Each row is a point on a landscape with many valleys, with its height.
A ball rolls from a point to the lowest of its 2 nearest points, and stops where none of them is lower. Distance is the straight distance between rows; heights are no part of it.
J_234 h=79.8: [103 116  84 161 127 126  68  86 114 125 138 170 132 136  74 168 162 139
 136 151]
J_601 h=42.7: [ 92  96 128 115 130 145  80 117 109 111 145 140 186 137  89 150 174 145
 114 108]
J_945 h=47.6: [ 83  99 161 112 135 154  65  82 124  93 101 108 185 116 110 160 178 114
 128 123]
J_780 h=83.4: [127 108  92  94 120 157 127  64 127 129 148 119 144 127 122 167 167 118
 160 119]
J_123 h=62.2: [134 124  65  69 154 157 155 129 153 129 149 122 131  99 138 138  75 123
 133 151]
J_867 h=21.2: [131 143 214 164 103 150 136 150  96 142 125 125 159 147 123 125 187 129
 123  82]
J_330 h=33.2: [127 152 141 114 168  73 125 136 133  88 117 106 116 119  95  89 159 185
 149 143]
J_737 h=30.8: [155 125 179 119 133 128 163 153 101 108 127 119 132 122 160 139 155 123
 111 113]
J_97 h=35.3: [108 140 160 173 141 109 152  86 131 109 106 114  48 149 184 124 167  75
 143 153]
J_669 h=81.9: [114 129  89 136 132 129 108  84 142 153 126 129 137 148 107 165 181 110
 140 159]
J_465 h=67.7: [142 189 108 153 118 107 130 114 125 119 112 150  30 158 158 127 136  90
 124 140]
J_221 h=60.8: [111  81  41 129 155 117 124 157 118 104 122 197 151 132 116 138 115 123
  78 156]
J_314 h=32.4: [116  98 187 107 157 108 105 122 136 116  89 106 181 130 191 125 175 141
 143 111]
J_145 h=51.3: [ 63 108 141 111 139 169 111  83 111  80 134 104 138  94  83 155 153 104
 120 123]
J_405 h=25.5: [127 129 162  82 150 105  97 145 139 102 100 114 180 142 142 118 134 173
 150 123]
J_726 h=26.6: [100 132 183 214  90 118 159 110 104 180 142 117 137 132  87 128 166 115
 138 107]
J_103 h=37.3: [109 113 183 125 114 113 120 101 125 114 115 107 149 145 147 116 215 118
 161 104]
J_223 h=62.6: [110 128 161 124 124 162 102 114 105 103 110 105  99 104 148 132 107  77
 125 127]
J_847 h=37.0: [156 131 136 135 120 104 216  92 101 136 165  98  99  81 133 141 168 131
 113 147]
J_949 h=69.2: [160 111 125  85 153 156 117 105 149 113 115  95 123 127 182 131 101 141
 151 141]
J_473 h=62.8: [118 131  77 114 162 136  73 132  98  47 144 189  84 136  85 110 153 141
  62 112]
J_582 h=35.4: [119 121  84 118 114 104 215 145 100 138 169 133  97 112  92  97 140 118
 101 105]
J_73 h=66.6: [160 169 111 148 104  72 155 147 147 122 135 143  63 150 114  86 122 137
 126 129]
J_355 h=68.5: [176 154 161  93  82 116  88 156 145  85 106 107  55 167 147  95 133 128
 150  99]
J_173 h=73.7: [128  88 115 147  92 111 117 128 170 199 140 121 144 124 124  94  93 118
 144 145]
J_543 h=78.2: [109 165 151 163 137 135 143 153 179 127  92 111  95 164 213 102 112 111
 157 148]
J_403 h=81.1: [124 129 166 101 127 115 127 148 197 110 103  89 111 166 223 114 134 125
 163 140]
J_203 h=71.1: [144 154 127 140 105 112 137 122 169 160 114  92 102 144 142 109 114 135
 174 150]
J_936 h=35.5: [ 86 143 135 155 136  79 188 100 150 157 131 139 155 112 109 128 163 112
 103 140]
J_820 h=19.0: [ 93 152  74  89 135 157 120 131 205  88 114 117 115 141 159 112 140 154
 128 150]
J_697 h=42.5: [166 130 197 172 116 133 137 128  49 140 148  84  96  85  93 121 142 156
 132 102]
J_633 h=49.0: [122 126 164 163 102 133 126  76  78 124 118  85  42 141 140 129 161 103
 153 100]
J_654 h=28.3: [131 167 157 119 119 175 119 129  77 130 123 102 164 104 119 118 110 159
 162  70]
J_94 h=52.3: [132 120 144 143 136 130 162 170 115 139 136 157 157 103 155 130  86  96
  88 112]
J_560 h=61.7: [124 125  66 105 172 136  99 154  94  66 136 204 135 146 115 158 134 138
  74 123]
J_508 h=84.7: [135  64 123  91 112 157 109  95 141 167 133 105 148 135 139 154 140 112
 169 146]
J_881 h=10.2: [146 113 203 148 103 124 117 140  78 159 134 142 159 120  95 110 159 166
 140  84]
J_853 h=78.0: [ 96 125 112 176 110 121  96 119 122 158 143 153 155 128  46 129 135 117
 113 140]
J_910 h=71.9: [165  78 109 145 103  96 143 135 116 179 156 106 109  98 117 102  65 110
 124 148]
J_801 h=34.6: [143 143  91 109 142 153 111 155 168 115 102 176 146 137 191 179 121 123
 107 150]
J_261 h=40.1: [ 91 134 139 127 157 102 108 102 178 164 111  83 174  84 131 123 108 155
 182 155]
J_908 h=30.2: [169 101 110  87 138 116 224 143 116 127 178 152 114 116 153 142 152 120
 101 125]
J_923 h=41.5: [112 135 118 124 148 151 134 150 153 174 137 105 193  88 125 113  56 146
 144 130]
J_321 h=32.5: [ 99 113  82  43 172 133 136 140 171  84 115 109 185 105 122 126 107 154
 126 153]
J_374 h=43.8: [156 149 148 123 144 124 139 164 154 147 103 153 147 125 222 155 112 119
 118 143]
J_205 h=68.0: [160 190 131 136 132  85 114 132 117  74 132 139  35 160 100  83 143 154
 129 110]
J_557 h=25.2: [177 124  56  85 143 132 101 159 135 105 124 180 147 151 155 157 100 155
  93 146]
J_480 h=25.3: [122 123 162 129 154  48 127 152 133 121 123 120 176 110  85  85 144 187
 112 134]
J_971 h=24.2: [125 152 198 152 109 117 157 129 122 166 118 143 164 157 176 137 188 101
 133 115]
J_381 h=46.0: [123  97 172 159 148 190 174 116  82 137 137 124 130  61 139 170 163 108
  63 168]
J_948 h=65.9: [114 192 115 159 134 104 100 113 114  78 126 181  54 156 121 116 181 107
 104 129]
J_828 h=65.3: [149 128  70 137  99  78 139 157 180 146 132 134 100 138 119  88 109 130
 125 149]
J_515 h=31.0: [119 165  90 103 137 153 105 107 188 115 102 129  64 161 189 137 152 126
 152 153]
J_856 h=46.1: [ 87 163 107 146 129 200 121 123 185 179 123 118 176 109 193 152  60 164
 166 156]
J_766 h=32.0: [ 76 118 153 178 110 133 187  89 114 159 163 116 144 109  94 129 171  99
 107 142]
J_301 h=47.8: [123 161  89 128 126 140 124 149 114 179 146 141 201 120 109 131  92 153
 124 107]
J_199 h=61.1: [ 98 151  48  82 167 119 113 156 152  80 129 177 111 164 125 125 128 150
  95 130]
J_578 h=40.5: [182 126 133 146 149 114  89 141 106 144 118 135 130 105 100 118  95 175
 132 133]
J_256 h=86.8: [101  51 123 156 123 145 115 106 132 180 161 144 169 131  90 166 104  88
 125 136]
J_441 h=69.9: [139 148 165 144 120  90  79 131 115  95 108 131  63 163 104  99 173 138
 130 107]
J_334 h=26.7: [ 75 122  83  64 153 155 127 112 175  85 114 110 148 134 133 134 142 129
 154 126]
J_304 h=53.0: [115 174 133 145 145 167 141 145 184 148 105 136 151 126 204 148  72 128
 130 155]
J_30 h=56.9: [172 170  71 140 117 118  98 184 157 109 132 168 104 158 130 114  92 157
  98 127]
J_919 h=49.8: [147 150  95 139  85 130  33 164 110 136 106 166 116 157 108 128 114 130
 118 120]
J_880 h=30.1: [180 148 124  86 159  93 140 162 123  97 150 144  82 122 139 109 112 120
 105 134]
J_367 h=43.0: [142  92 192 130  82 121 135  90 100 128 119  84  86 127 151 130 207 108
 146 112]
J_996 h=57.6: [133 130  86 111  93 120 135 179 133 140 138 162 109 173 157 147 125  82
 101  94]
J_952 h=59.9: [105  97  51 107 175 126 143 100 123 123 132 155 168 101 113 152 104 134
 104 165]
J_161 h=54.1: [145 209  96 146 119 116  75 149 135 126 119 163 124 162 101 128 113 160
 114 105]
J_696 h=33.4: [115 143  93 103 127 125 235 110 124 139 170 119 116 113 129 123 170 125
 124 121]
J_915 h=75.3: [142  55 118 156 113 103  87 168 156 174 138 155 137 148 105 105  92 109
 122 139]
J_319 h=18.4: [122 125 172 129  97 163 111 122 153 167  97  79 167 134 169 124  91 137
 190 100]
J_335 h=55.1: [170 131 131 128 116 111 154 158 120 162 138 167 142 161 146 132 107 113
 109 110]
J_167 h=86.0: [110  41 148 121 126 124 114 128 146 165 130 125 184 137 128 138 112 117
 149 120]
J_147 h=75.6: [111 166 150 164 104 140  83 166 122 125 100 135 117 154 163 125 113  98
 125 105]
J_466 h=54.0: [ 85 110 145  89 144 165 152 107 107 100 145 109 181  99 112 145 129 128
 101 116]
J_388 h=38.7: [131 167  94  87 187 112 179 127 146  89 136 136 118 114 117 128 131 156
 105 153]
J_576 h=41.4: [146 116 174 177 153 147 209  94  78 144 143  97 100  65 135 135 164 122
  88 165]
J_700 h=59.7: [139 144  67  75 117 127 115 173 163  92 133 169  97 187 157 117 140 121
 107 116]
J_178 h=31.5: [ 97 116 169 127 128 130 116 143 171 175 105  70 183  98 154 102  59 153
 180 133]
J_539 h=72.7: [145 136 166 148  79 123  73 149 107 129 105 122 111 180 134 120 165 123
 138  97]
J_351 h=76.6: [137  86 136 171  96 109  84 155 104 164 135 168 154 136  54 119  93 121
 112 125]
J_698 h=37.2: [120 138 151 129 145 130 133 121  93 114 140 130 157 127 121 146 187 159
 117 116]
J_965 h=24.3: [141 103 130  87 119 106 137 141 132 110 131 131 120 120 143 119 136 131
 108 131]
J_832 h=37.7: [160 112 175 133 119 169 146  87  56 109 121  57  89  90 102 116 139 158
 173 102]
J_363 h=49.5: [121 142 146 165 113 128 188 149 101 144 162 126 124  73 109 133  90  99
  74 126]
J_553 h=33.6: [131 152 151 126 114 169 150  99  60  84 135  94 111 112 106 140 133 143
 151  86]
J_619 h=50.9: [154 152  67 149 126 135 129 123  94 145 137 171 162 114  99 150 108 144
 114 133]
J_851 h=41.0: [100 141 136 117 138 147 118  86 163  94  98 121  46 160 181 128 151  70
 143 141]
J_911 h=46.7: [167 162 180 181 167 108  92 125 105 148  99 136 127 102 137 129  91 164
 149 150]
J_620 h=33.5: [198 142 119 112 144 120 129 185 105 120 130 157 152  91 121 132  67 161
 105 132]
J_392 h=70.5: [165 124  99 123  66  99 158 131 115 143 146  90  69 115 105  90  74 117
 140 123]
J_439 h=38.6: [118 166 131 125 194  65 168  94 145  94 119 109 135 111 113 124 162 164
 124 156]
J_342 h=58.6: [ 78  80  87 101 149 131 151 100 162 148 147 123 203 107  92 147 116 136
 112 140]
J_75 h=57.9: [136 138 164 144 164 166 130 134 112  87 119 120 121  84 177 150  59 100
 120 139]
J_444 h=40.2: [101 107 140 144  89 153  65 119 140 143 115 113 153 162 111 136 107 105
 147 127]
J_580 h=64.2: [106 147  90 136 153 129  60 118 115  84 113 177  80 149  91 131 169 113
 108 130]
J_834 h=36.6: [110  99  75 121 100 116 167 145  96 102 183 164  82 130  80 113 141 107
  70  95]
J_523 h=16.6: [146 115 110  71 142 130 113 167 159  93 133 133 148 144 149 132  91 136
 102 128]
J_933 h=65.6: [131 145  97  75 129 183 151 114 139  86 116 109  95 110 162 126  75 111
 136 147]
J_421 h=38.0: [114  52  57 106 113 129 123 140  93  93 159 168  53 141  65 110 169 126
 104  95]
J_456 h=32.8: [120 159 119 118 111 189 130 111 162 171 110  91 160 134 172 153  75 165
 199 121]
J_402 h=25.6: [156 144 161 171 139  93 139 107 111 121  99 138  96 156 193 143 191  96
 146 135]
J_418 h=45.4: [130 124 114 119  81 160  64 127  91 121 112 137 151 146  81 133 109 135
 128  98]
J_593 h=10.7: [151 151 184 147 139 111 145 105 138 153  94 147 144 161 211 131 169 139
 170 122]
J_814 h=65.8: [141 130 156 120 112 129 114 135 108  85 108  86  64 129 143  94 110 117
 140 109]
J_204 h=16.7: [ 92 115 169 180  67 134 118 128 130 191 153 115 150 169  84 124 159  81
 143 105]
J_194 h=74.4: [109 162 114 191 102 116 121 119 191 155 105 120  88 160 172 106  82 103
 149 156]
J_980 h=52.5: [141 131 182 153 172 136  92 131 112 136 120 144 132  76 137 138  89 108
 117 148]
J_432 h=34.7: [187 124  64  69 181 107 168 132 137  78 145 140  86 111 119 117  96 136
  98 162]
J_22 h=49.4: [123  78 143 166 160 151 181 125  98 161 160 167 164  83 146 185 174 112
  64 160]
J_631 h=21.1: [163 121 183 118 113 148 139 118 100 167 126 104 184 101 104 140 131 173
 176  94]
J_529 h=38.5: [ 72 172 107 140 185  67 201 110 152 128 131 119 156  93 124 129 131 137
 114 151]
J_707 h=46.5: [160 162 151 168 107 135 158 142  62 139 140 118  85  91  99 118  93 127
 112 114]
J_266 h=64.1: [135 119  50  78 129 119 158 140 181 123 135 137 104 142 125 103  99 150
 129 143]
J_95 h=30.0: [106  81 166 180  86 120  65 123 131 184 121 125 133 134  88 125 138  71
 138 124]
J_835 h=68.6: [181 150 114 120 110  94 161 127 140 141 122 103  52 155 131  94 100 119
 171 147]
J_660 h=15.4: [154  85 170  99 131  79  92 169 129 113 114 102 158 134 107  93 135 183
 133 131]
J_797 h=25.9: [157 122 112 101 118 157 132 176 118 120 139 130 141 114 119 118  70 139
 133  98]
J_5 h=88.7: [ 91  94 168 133  94 141 120  81 132 164 150  89 170 160  53 140 137 115
 184 119]
J_450 h=87.7: [ 78  78 159 164 117 168 105  84 132 165 165 119 193 150  46 155 145  84
 142 126]
J_713 h=56.6: [103  99 114  86 150 172 145 110 141 126 123 104 215 123 102 159  97 148
 140 119]

Call two points neighbours if one is among the 2 nearest of the other. Go from one point of each pair to the other, from neighbour to neighbour, staying as low as possible. Name the highest point that can't be avoided.
J_593, J_696: J_473
J_204, J_660: J_439
J_593, J_881: J_971
J_204, J_523: J_388
J_593, J_820: J_851

Where does a ball stop that starts at each point below?
J_450: J_123
J_221: J_523
J_173: J_123
J_199: J_881
